Each scene shows the same named points in several views. A view is turned or mirrored, and shifted as a whole, has a little noise and may leave points out.
In the rows, 128 means zero.

Scene 1
View 1
genin: [ 95 118 155 117 126 142 124 117 138 144  77 137 114  73 153  90 138 101
 131  95 118 151 141 170 148 129 181 167 155 183 101 151 118  80 132 124
 116  83 145  96 135 110 128 114 147 132 104 140 118 123 125 163 138 146
 141 105 136 110  93]
pil: [107 117 134  67 111 139  89  95 117 137 120 102 138  76 159  65  98 121
 172 117  99 115 135 159 144 110 164 121 102 168 154 145 145  97  98 124
 128  98 144 126  92 152  94 103 118  98 129 171 128 138 139 150 156 134
 129 129 159 155  77]
naz: [ 66 133 132  63 173 116  69  89 145 141  96 140 100  41 108 104  76 102
 115 123 149 170 125  91 192 118 112 113  62 156  95 113  36  64 127 131
 136 133 211  99 135 164  28 100 109 147 153  89 159 151  77 120 146  89
 145 137 111 170  69]
Gefa: [ 94 123 146  59 134  86  87 111  99 136 125 128 137 113 132  79  94 160
 190  99 118 128 147 134 100  90 163 100 185  92 143 116 107 120 133 105
 127 104 175 134  85 114 142 131 114 120 127 167 139 107 157 100 185 158
 163 113 144 115  88]
gurur: [ 94 121 139  70 139 122  88  97 125 139 110 122 123  70 135  80  91 121
 148 114 123 139 134 130 158 111 143 119 104 152 127 127 100  86 117 124
 130 111 172 115 110 147  78 110 116 121 134 136 132 132 114 129 154 125
 141 124 137 152  76]
gal: [ 98 138 138  84 134 127  96  96 127 134 110 125 137  85 138  91  98 114
 152 120 128 143 135 141 137 109 145 123 118 145 128 131 103  90 118 130
 140 122 178 123 126 152 110 117 119 118 138 131 138 142 135 114 159 126
 147 106 138 132  90]
pezo: [120 107 144  90 102 142 112 106 116 138 113 105 145  90 161  67 114 117
 162 108 101 122 139 180 133 112 177 140 133 169 146 150 161  99 105 118
 119  88 129 126 106 132 126 114 130 101 116 172 108 126 137 146 155 157
 129 112 159 135  86]
vog: [131  88 144 126  90 130 157 137 122 121  86  93 151 103 168  76 128  96
 150 106 133 141 156 213 146 139 193 165 185 192 127 152 176  94 112 112
 100  80 139 124 146  93 165 136 143 131 108 146  97 114 152 136 159 175
 152  92 171  81  85]
Zadi: [111 122 152  94 130 127 103 101 118 138  96 123 152  95 143  88 104 107
 125 111 121 159 140 173 124 103 156 134 138 151 116 135 130  89 112 117
 129 119 150 120 130 136 136 113 130 122 119 135 118 128 122 115 161 160
 139  94 145 129  94]
pami: [133 101 143 111 101 133 147 120 125 138 143 112 140 118 139  71 118 146
 190 110 119 107 135 149 125 109 165 154 160 121 157 128 137 112 140 118
 118  86 157 141 130 128 148 158 130  97 125 150  75 104 120  98 157 151
 139  87 146 114  90]
falo: [ 79 141 138 108 129 149 112 109 164 145 114 150 100  72 131 109 132 111
 170 110 128 141 118 122 152 122 163 164 109 150 121 144  70  84 146 141
 128  94 176 112 144 144 102 130 135 114 131 134 135 152 113 139 137  91
 137 119 118 117 103]
pozes: [ 88 101 127  33 147  69  60 107 119 129 130 118 153 101  98  99  62 129
 159 122 156 165 132 121 146  80 132  92 111  96 137 110  78 103 113  99
 107 131 193 150 117 137  85 123 100 137 153 131 161 140  88  67 194 130
 146 144 134 146  76]
tufi: [112 109 139 107 112 133 130 117 125 125  77  99 132  73 168  75 113  91
 134 113 130 143 153 187 163 145 173 141 148 205 116 147 149  80 108 123
 121  94 156 107 133 116 120 112 134 137 119 133 120 127 154 152 151 152
 156 107 159 111  74]
Mide: [ 96 110 136  66 136  74  83 118 118 122 113 123 172 123 107 111  83 118
 151 117 159 180 139 157 117  83 151 111 155 100 126 122 101 105 116  99
 108 133 182 152 139 119 143 132 116 142 139 130 155 137 115  61 197 152
 155 117 141 107  97]
tifo: [110 103 149  85 135  88 107 118 106 126  90 117 161 110 131  92  93 115
 127 106 144 170 155 173 127 104 157 120 179 133 113 121 126  97 118 101
 113 119 170 127 133 106 149 125 126 146 123 125 127 112 129  90 182 178
 161  98 150 108  87]
dinad: [108 156 135 106 101 142 121 108 124 120  94 109 147  94 180  84 122  99
 180 124 120 127 151 184 117 137 180 130 160 179 140 155 150  96 108 143
 150 111 168 123 124 136 156 122 130 114 131 152 145 149 214 144 158 134
 165  90 163  86  97]
Maper: [ 82 108 138  34 152  71  56 104 109 137 125 130 145 100 102  95  71 143
 158 107 140 159 135 120 132  74 139  95 129  91 131 112  79 105 120  97
 111 121 181 140  98 128  94 117 105 133 140 146 156 127  95  82 190 141
 145 142 131 148  81]
Nufa: [114 100 145 106 112 118 126 124 123 127  85 108 151  98 152  89 115  98
 135 105 135 158 150 192 142 123 179 148 166 174 116 145 147  91 113 112
 107  97 147 122 140 104 147 122 137 138 115 139 119 124 135 126 164 165
 150 103 157  99  90]
niz: [ 92 120 141  78 137 115 100 107 124 140 119 128 117  82 132  83  99 135
 167 110 127 132 137 122 147 110 151 124 132 133 130 120  89  96 134 121
 126 102 181 120 114 133  98 125 119 121 132 137 128 122 119 119 158 126
 149 118 132 134  81]
tonav: [114 126 141 111 102 121 139 125 126 125 116 118 136 112 154  85 125 130
 193 112 129 120 147 162 117 123 180 145 187 137 142 137 131 108 135 124
 125  91 172 133 130 111 165 149 132 118 124 151 117 120 172 115 166 145
 164  92 150  82  97]
tuvo: [139  62 125  69  90 109 126 125 103 119 122  61 158  97 158  50  82 121
 176 118 129 114 153 183 170 123 167 119 135 176 165 133 182 103  90 100
  95  84 147 145 108 118 103 127 111 120 132 161 100 112 127 120 175 166
 144 130 181 134  53]
savas: [107 120 118  87 102 122 118 118 144 123 144 111 144 109 132  97 104 123
 209 130 144 123 126 138 138 112 158 136 119 123 162 137 108 107 125 129
 120 105 185 157 141 144 124 152 117 107 150 144 133 152 135  93 170 105
 147 120 145 107  95]
tovug: [ 95 137 138  85 117 119 102 110 116 123  87 111 139  84 168  81 109 106
 165 113 121 137 152 175 131 128 177 119 158 173 128 147 139  95 108 126
 135 103 164 117 110 120 132 110 125 128 125 156 153 138 188 146 166 144
 162 113 159 103  85]
vun: [ 97 109 136  63 116  93  82 116 120 128 122 119 165 119 124  98  99 125
 177 110 132 154 135 165 111  83 172 125 150 109 145 139 124 112 114 102
 105 108 153 153 115 118 145 127 120 120 130 167 148 140 127  93 189 149
 138 128 149 112 101]
Pumif: [101 133 147 126 131 137 125 113 159 142 118 155 138 109 113 123 129 107
 145 114 144 164 119 141 120 101 152 174 133 116 116 136  80  89 148 129
 124 116 172 130 174 142 149 151 142 118 130 112 115 146  92  86 152 121
 133  86 115 103 120]
View 2
naz: [162 106 174 161 122 168 176 140 189 165  88 173  96  68  67  59 173 127
 126 146 138 221 110 120 226 138  95 118 152 212 141 114 130 121 190  93
 126 112 149 145 106 180 106 137  83  93 165 149 127  94 148 187 165 113
 118 124 164 188 139]
tonav: [122 117 137 146  65 120 158 137 118 129 138 141 123 103 102 151  85 104
 125 118 142 114 101 123 106 118 126  78 101  79 177 119 201 110  99 104
 155 127 130 137 116 120  99 125 135 106 149 153 143 165 147  87 138 111
  65  65 114  85 101]
genin: [157 127 151 159  99 166 176 124 142 139 123 152 110 107 113 106 140 122
 145 128 124 119  87 109 123 118 145 101 135  99 164 141 196 108  90 114
 115 116 133 132 114 181 104 118 113 128 120 183 149 127 181 136 139 134
  90  51  90 111 120]
gurur: [140 118 173 152 116 166 173 130 169 131 117 151 110  84  82 117 138 121
 108 154 137 167  95 105 184 121 111 102 119 149 154 108 170 109 150  99
 145 141 151 150 121 137 109 123 118 115 144 151 142 112 151 149 159 110
 109  90 138 143 125]
pezo: [126 130 169 152 111 164 175 115 147 108 139 138 121 106 101 162 123 119
 100 157 123 120  80  94 143 109 142  99 100  98 163 112 210 103 103 119
 155 164 147 140 131 125 110 107 148 149 127 165 154 126 158 119 148 122
 104  41 103  95 124]
gal: [133 114 164 154  97 142 171 125 162 142 116 162 113  94  76 124 111 116
 114 152 137 158 102 124 164 136 110  97 121 143 163 117 180 116 147 106
 144 130 142 140 115 130  96 131 130 119 160 146 136 121 139 137 149 106
 103  82 132 129 124]
falo: [154 105 174 140  82 132 176 136 153 171 136 179 112 102  97  87 145  96
 131 106 120 158  82 123 167 149 122  91 131 149 173  97 185 105 115 112
 130 120 154 117 124 185  97 145 109  96 150 167 139 122 156 120 164 128
  92  78 126 144 139]
savas: [109 103 154 135  81  95 161 149 135 141 143 155 119  96  82 146 116  94
  98 117 125 157 100 129 168 138 121  89  94 139 170  90 181 115 129 115
 181 146 146 127 125 128 106 137 130 112 177 139 128 150 124  93 164 110
  82  85 152 105 125]
vog: [122 133 117 171  91 147 162 129 110 111 128 119 119 113 114 166 120 131
 125 130 123 106 106 109  93  92 166 109 114  63 158 150 201 117  76 125
 157 135 106 132 106 154 107  99 132 155 139 181 146 166 167 108 117 135
  77  25  85  49 109]
pami: [129 107 156 151  93 117 165 166 134 123 149 150 157  79  99 146 114 119
 108 135 134 120  85 100 126 104 121  86  79 107 184 101 204  93  83  93
 153 154 133 142 117 110 110 123 156 121 157 177 137 171 135  77 160 113
  70  59 130  77 119]
Maper: [122 117 157 126 137 112 167 180 168 101 116 144 120  69  63 122 119 127
 110 157 151 145  96 126 189 136  91  88  81 156 150 127 150 120 159 100
 150 128 164 178 118  90 137 139 104 119 134 109 133 114 134 164 172  83
  95 142 172 143 103]
tovug: [120 134 147 151  79 165 164  94 134 123 118 132  87 119  95 157  91 105
 119 139 141 132 106 122 133 124 134  90 125  84 154 132 192 124 138 118
 158 128 141 142 121 129  95 115 122 119 133 137 153 124 162 134 127 113
  98  67 103 114 103]
Gefa: [121 121 156 123  99 123 161 157 143 100 130 135 126  82  83 147  74 112
 118 147 165 110  90 120 136 123  93  63  75  95 169 122 187 111 131  88
 151 128 159 176 122  69 120 132 126  98 123 118 148 138 140 121 157  83
  76 118 143 122  84]
Zadi: [135 126 151 161 115 143 175 131 159 127 114 157 124  97  79 133 110 137
 123 164 133 124 100 122 136 128 125 104 115 126 161 146 191 114 120 113
 127 126 129 142 105 127 103 124 139 152 144 156 139 124 147 147 138 109
 102  60 110 102 120]
vun: [105 123 145 124 116  93 166 160 143 103 133 143 119 102  75 157 102 115
 108 142 130 110  90 135 152 144 122  86  77 118 160 130 183 122 120 128
 161 134 155 151 124 101 128 135 124 147 131 117 135 127 136 134 156  97
  89  98 138  99 106]
pil: [122 128 185 147 111 176 174 102 159 113 136 140 106 104  93 160 126 109
  86 162 126 150  81  90 179 116 130  99 105 119 157  93 199 105 138 115
 168 172 162 143 140 120 106 110 142 134 133 151 154 108 153 130 157 116
 118  59 120 124 128]
pozes: [113 112 148 133 139 100 163 183 165 109 110 143 117  68  54 125 130 129
 102 153 144 166 108 134 202 137  95  99  84 176 144 124 137 127 171 106
 164 130 155 169 113 100 136 138 101 127 155 106 123 119 123 164 170  85
  98 143 183 136 110]
Mide: [108 119 120 138 120  78 162 180 146 112 111 147 124  87  59 137  99 132
 122 145 142 125 115 156 149 146 109  95  87 142 153 155 157 132 139 119
 151 109 134 157 102 101 126 141 112 146 154 110 120 137 125 152 147  88
  84 119 153  99 101]
Nufa: [126 130 125 161 105 138 167 137 130 116 117 133 113 106  98 144 119 132
 129 138 130 116 108 123 119 114 147 105 115  94 154 155 185 122 102 124
 145 122 120 142 107 145 113 114 120 150 136 159 141 142 162 136 126 122
  84  59 103  81 108]
tufi: [134 133 137 175  94 181 167 105 132 126 112 127  97 110 107 143 131 127
 122 140 128 144 111 107 130 100 153 113 138  94 148 140 185 119 118 117
 152 133 118 135 109 166  99 100 120 135 141 173 148 137 172 136 120 132
  97  43  94  96 116]
dinad: [115 129 148 156  53 154 163  75 128 142 127 147  89 132  94 169  70  94
 116 134 136 131 110 131 116 133 137  86 130  77 169 121 212 122 130 119
 164 130 133 121 121 130  76 119 145 117 156 144 149 134 151 107 119 114
  96  41  91 100 111]
View 3
Pumif: [140 120 126 129 155 164 122 131 106 137 150 104 125 153 112 170 136  69
 158 130 135  91 146 198 118 164 102 183 165 141 136 140 138 101  74 119
 110 155  78 155 198 105 162 126 131 157 126 164 106  90  95 133 144 130
 119 152 115 150  95]
falo: [ 97 116 127 125 156 151 129 123 106 129 148 105 139 150  95 176 102  79
 153 141 146  80 179 183 122 132 144 166 139 144 163 127 141  88  99 148
 119 126  98 158 206 137 163 151 121 137 117 141 121  89  95 116  95 109
 121 114 100 166  91]
Maper: [133  94 147 110 124 134 128 174 138 141 144 111  88 184 113 160 152 120
 167 130 146 112 158 127 118 173 149 145  82 158  52 121 114  91 103  83
 139 169 138 112 171 137 134 180 105 101  91 157  94 117 138 105 129 150
 127 106 125 191 116]
naz: [ 97 103  71 129 152 136 134 189  86 110 111 156 136 184 121 175 102 102
 150 126 195 105 189 148 129 144 183 133 108 148 141 100 135  66 123 121
 101 151 111  86 184 145 122 241 133  90 127 121  58  79  79 110  87 115
 111 109 105 212  93]
tonav: [134 132 169  71 169 179 120 103 119 128 166  71 129 135 102 148 148  90
 143 132 117  68 184 159 101 155 125 149 126 147 115 138 138 124  65 124
 141 134 136 178 201 113 177  71 120 152  90 149 154 121 163 139 119 150
 118 138 124 104 118]
pami: [155 112 189  83 176 186 119 105 117 121 160  75 115 157 112 140 159 115
 146 117 110  81 162 161 103 131  95 187 113 148 119 147 116  94  80 122
 120 116 117 157 181 118 173  92 121 153 106 169 147 131 167 129 127 132
 107 132 113  98 105]
dinad: [115 149 140  44 151 191 141  97 111 136 155  93 165 111 120 155 131  88
 133 144 148  71 207 141  79 150 157 109 128 131 120 132 143 129  69 141
 119 113 137 191 198 102 194  60  90 138  88 125 149 102 137 132 105 156
 109 112 108 115 122]
savas: [132 107 151 103 172 160 112 144 125 141 179 115 115 162 127 144 139 112
 166 162 127  71 169 158  80 139 122 147  91 159 137 136 136  93  86 126
 124 138 107 152 187 142 182 105  92 146  91 143 130 107 139 119 139 133
 116 115 117 150  99]
tovug: [109 135 143  52 134 175 145 111 114 134 139  85 155 117 108 157 133  99
 133 132 160  88 204 130  91 165 171 111 122 138 105 126 138 112  83 127
 131 120 153 173 189 110 173  97 106 120  88 127 148 105 149 132  97 152
 119 112 114 136 123]
vog: [134 129 170  42 150 196 133  96  94 122 137  48 167  98 107 138 164 115
 112 102 158 102 185 152  74 183 131 143 160 141 144 143 139  83  76 121
 133 104 142 188 176  92 182  64 143 146 111 147 192 113 189 168 122 136
 124 167 128  90 114]
Zadi: [138 126 143  72 127 182 147 122 106 131 123  91 148 133 122 159 150 103
 134 106 164 119 170 146 101 170 136 151 141 128  94 134 120  93  87 110
 108 126 120 150 171  91 161 123 116 122 115 155 122 104 131 130 121 145
 112 130 111 137 112]
Mide: [150 111 136  97 130 150 121 170 130 150 154 107 103 160 126 150 168 103
 162 135 148 107 152 146  95 206 131 134 117 155  66 132 132 107  76  73
 137 183 128 137 176 110 151 128 114 128  93 158 108 106 143 133 164 165
 129 146 140 170 120]
tuvo: [139  94 185  42 155 184 127 134 110 121 140  80 141 141 134 115 170 171
 127 114 159 109 183 108  52 158 143 132  79 158 123 137 117  51 110 112
 126  94 155 141 145 130 176 103 108 116  95 142 177 127 212 138 121 130
 113 124 122 115 109]
pezo: [127 113 181  57 129 186 147  95 115 135 133  71 149 124 115 151 144 129
 130 111 152 110 177 133  86 142 137 157 119 134 113 141 115  72 101 133
 115  84 130 168 163 111 181 102  97 123 106 153 162 116 159 121 103 127
 112 105 100 121 108]
gurur: [115 108 135  90 141 162 138 142 107 122 126 113 135 160 115 161 125 117
 144 121 165 104 185 134 111 141 159 145 101 144 115 119 120  77 111 125
 113 122 126 124 175 131 151 168 111 105 108 139 109 104 126 111  95 126
 110 100 103 164 104]
pil: [113 107 170  66 130 173 146 111 122 137 139  96 142 141 119 154 131 137
 140 130 155 104 187 120  84 127 155 141  88 141 111 133 114  72 114 138
 112  90 133 152 164 131 178 126  79 108  96 140 143 112 148 103  94 125
 109  78  95 147 104]
vun: [136 105 170  88 117 152 130 139 142 159 160  84 108 146 114 153 159 114
 162 140 137 108 155 141  89 183 131 144 110 150  73 141 125  96  87  97
 140 149 131 161 173 117 169 109  91 129  88 162 138 112 151 120 145 153
 131 117 124 162 116]
gal: [124 121 127  88 147 170 137 137 109 130 139 117 136 153 124 161 132 100
 148 131 155  95 183 145 104 148 147 138 114 138 109 125 127 100  92 122
 109 132 118 138 183 116 161 138 104 121 105 139 103 101 116 117 111 140
 107 110 106 155 107]
genin: [103 128 144  80 134 169 146  97  95 120 120  60 164 114  86 172 125  89
 121  99 165 103 187 166 120 165 151 160 171 132 143 132 138  85  93 137
 128 109 128 175 191 104 158 128 147 131 122 145 156  98 134 142  87 118
 126 142 109 129 106]
Gefa: [135 121 178  81 141 156 128 126 144 134 159  77  91 163  97 156 155 103
 159 126 113  83 175 128 126 159 139 149  88 150  41 128 116 131  76  97
 152 154 156 147 188 124 150 119 105 122  76 157 120 136 162 114 114 166
 121 106 124 136 131]
tifo: [148 124 142  69 135 172 132 142 111 128 132  82 127 140 115 148 170 103
 135 106 157 111 170 140 102 200 137 137 136 143  74 129 129 106  74  84
 134 158 143 143 176  93 147 118 139 125 102 155 126 113 159 148 140 162
 123 157 136 134 126]
niz: [119 113 145  99 155 157 129 137 114 119 141 101 120 165 104 160 131 106
 149 122 143  88 182 144 122 141 148 155 105 149 111 122 123  92  97 120
 127 133 131 132 186 135 148 157 122 118 103 144 111 113 135 116  99 132
 114 112 112 151 107]
View 4
pami: [162 129 139 143 155 132 128  97  63 154  79 138 144 123 122 160 134  92
 145  98 171 145 130  96 112 151 174 142 141 105 104 105 176 111  91 120
 153  80 138 150 130  87 139  89 141 126  97 119  93 101 168  84 130 142
 107 138 128 158 150]
niz: [171 147 121 110 156 160 112 131  58 152 106 118 130 114 116 165 110 106
 125  79 149 104  93  93 114 106 124 119 149 119 142 103 171  93 118 128
 142 122 112 121 145 118 124  62 165 149 119 103 128 138 165 104 152 135
  91 142 105 173 131]
tifo: [142 140 125  97 160 156 107 147  93 176 141 136 153  94 151 157 100 116
 124  73 161 116 127  87 112 150 141 138 141 123 127  94 183 125  82 117
 125  99  89 153 101  75 130 107 160 174 150 113 107 148 183  99 138 117
 125 151  78 139 130]
Zadi: [155 149 117 103 157 169  94 125  87 164 133 120 120 103 128 157 117 134
 142  84 162 114 119  84 102 127 117 125 141 144 119 115 169 128  76 115
 131 112 112 130  97  86 131  87 145 149 129 100 109 145 189  93 128 117
 122 158 111 146 139]
naz: [195 188 111  73 135 206  95 181  53 135 147 105 115  91 105 172  79 119
  83  60 165  71  26  95 112  53  39  85 182 145 165 104 166  72 134 115
 119 155 107  93 165 146 127  22 179 138 129  91 168 180 178 116 172 126
  56 191 104 191 125]
savas: [154 149 164 113 125 145 114 139  85 142  82 126 161 131 119 148 129  87
 102  83 181 131  93 114 134 124 157 116 134 103 104 100 149 107  87 126
 157 127 124 120 153 143 117  72 154 125 108 115 102 134 164 101 129 132
  91 129 131 159 145]
Nufa: [147 110 121 120 157 150 117 137  80 179 132 137 113 107 122 166 114 135
 136  85 165 132 130  82 122 139 162 134 133 151 124  89 173 134  70 111
 113 121 116 145  89  89 119 109 141 156 127 113  93 141 188 103 109  97
 127 170 103 129 135]
pozes: [134 184 143  76 120 168  86 188  91 136 135 134 167 102 150 147  97  64
  83  62 150  96  91 103 105 105 107 123 174  95 119 105 150  85 125 130
 140 125  88  96 152 121 143  71 183 164 156 110 151 153 160  98 191 148
  80 124  87 148 127]
vog: [147  86 129 144 162 133 134 123  70 192 120 147 100 114 111 169 123 141
 146  96 172 159 151  74 128 159 193 140 118 159 115  81 180 140  63 107
 111 110 129 163  84  88 119 125 131 152 106 117  76 128 190  98  82  87
 137 183 105 117 139]
dinad: [159 123 153 115 169 149 109 106  88 193  95 100 119 136 108 143 139 155
 140  94 166 134 124  96 136 145 154 108  79 149 121 110 161 137  62 127
 158 137 102 139 112 143  83  88 144 159 103  86  79 155 178 104  71  98
 134 134 110 147 132]
falo: [188 135 108 112 146 169 122 122  64 130  91 109 126 121  95 181 113 130
 125  79 166  95  56 108 139  76 127 110 150 132 150  96 161 112  86 125
 133 153 139 117 139 132 104  51 144 112 111 107 103 146 175 124 135 118
  86 160 150 194 145]
pezo: [145 120 125 137 153 147  99 110  67 167 108 126  85 125 104 152 140 123
 165 103 143 139 147  78  97 125 153 129 128 149 107 118 152 116  95 122
 139 122 133 110  98 109 128  93 138 148 100  96 110 120 174  86 115 120
 118 145 126 131 138]
vun: [121 141 135 102 138 145  94 146 108 148 113 132 157 118 144 146 122  89
 126  76 144 112 130 101 115 127 164 139 142 104 108 106 144 121  85 133
 144 128 104 111 112 105 123 101 155 161 148 114 107 137 167 100 153 133
 117 105 112 134 139]
tuvo: [124 116 164 142 131 130 108 157  51 187 123 157  85 120 112 142 132  86
 124 102 153 175 166  68  95 148 168 131 134 144  90 100 154  89 124 112
 129 110 124 114 121 125 147 107 159 165  93 106 130 117 165  73 115 121
 106 162  86  95 126]
gurur: [166 155 122 104 148 172  96 141  59 153 121 115 104 113 109 158 112 114
 125  83 147 106  94  87 102  96 100 109 151 139 134 113 159  90 120 124
 137 132 115 102 137 127 130  59 163 150 116  92 140 146 169  98 150 131
  88 155 108 161 128]
tonav: [160 114 142 129 170 132 133 104  78 175  83 123 152 129 123 160 128 119
 138  88 165 133 123  98 139 153 186 134 110 113 127  92 178 126  72 127
 149 107 110 161 125 109 105  98 147 151 113 114  77 127 169 105 106 118
 122 130 110 157 140]
pil: [145 138 136 123 143 158  86 124  62 162 107 114  76 130  97 141 140 115
 149 100 135 132 132  81  94 106 126 113 126 150 108 126 137  96 117 129
 149 140 126  85 122 140 123  71 153 154  96  82 130 131 165  85 125 128
 102 136 120 137 130]
Pumif: [181 154 111 101 141 169 118 119  97 123 102 121 176 103 130 178 108 121
 118  71 195  97  65 116 135 112 132 127 165 111 125  96 175 140  51 113
 133 112 135 148 121  82 127  72 133  99 134 127  83 142 192 112 144 125
 104 162 151 190 159]
tufi: [162 109 125 126 161 158 119 137  59 191 132 125  82 110 100 165 115 152
 133  92 165 139 122  71 121 129 144 118 121 174 134  92 174 121  84 108
 114 132 118 140 101 119 112  94 145 157 105  99 104 148 189 104  91  90
 120 189  97 132 128]

In a view up to two points have been moved. Name them for each view, in the order of its rows, or write -.
view 1 | -
view 2 | Nufa
view 3 | pil
view 4 | -
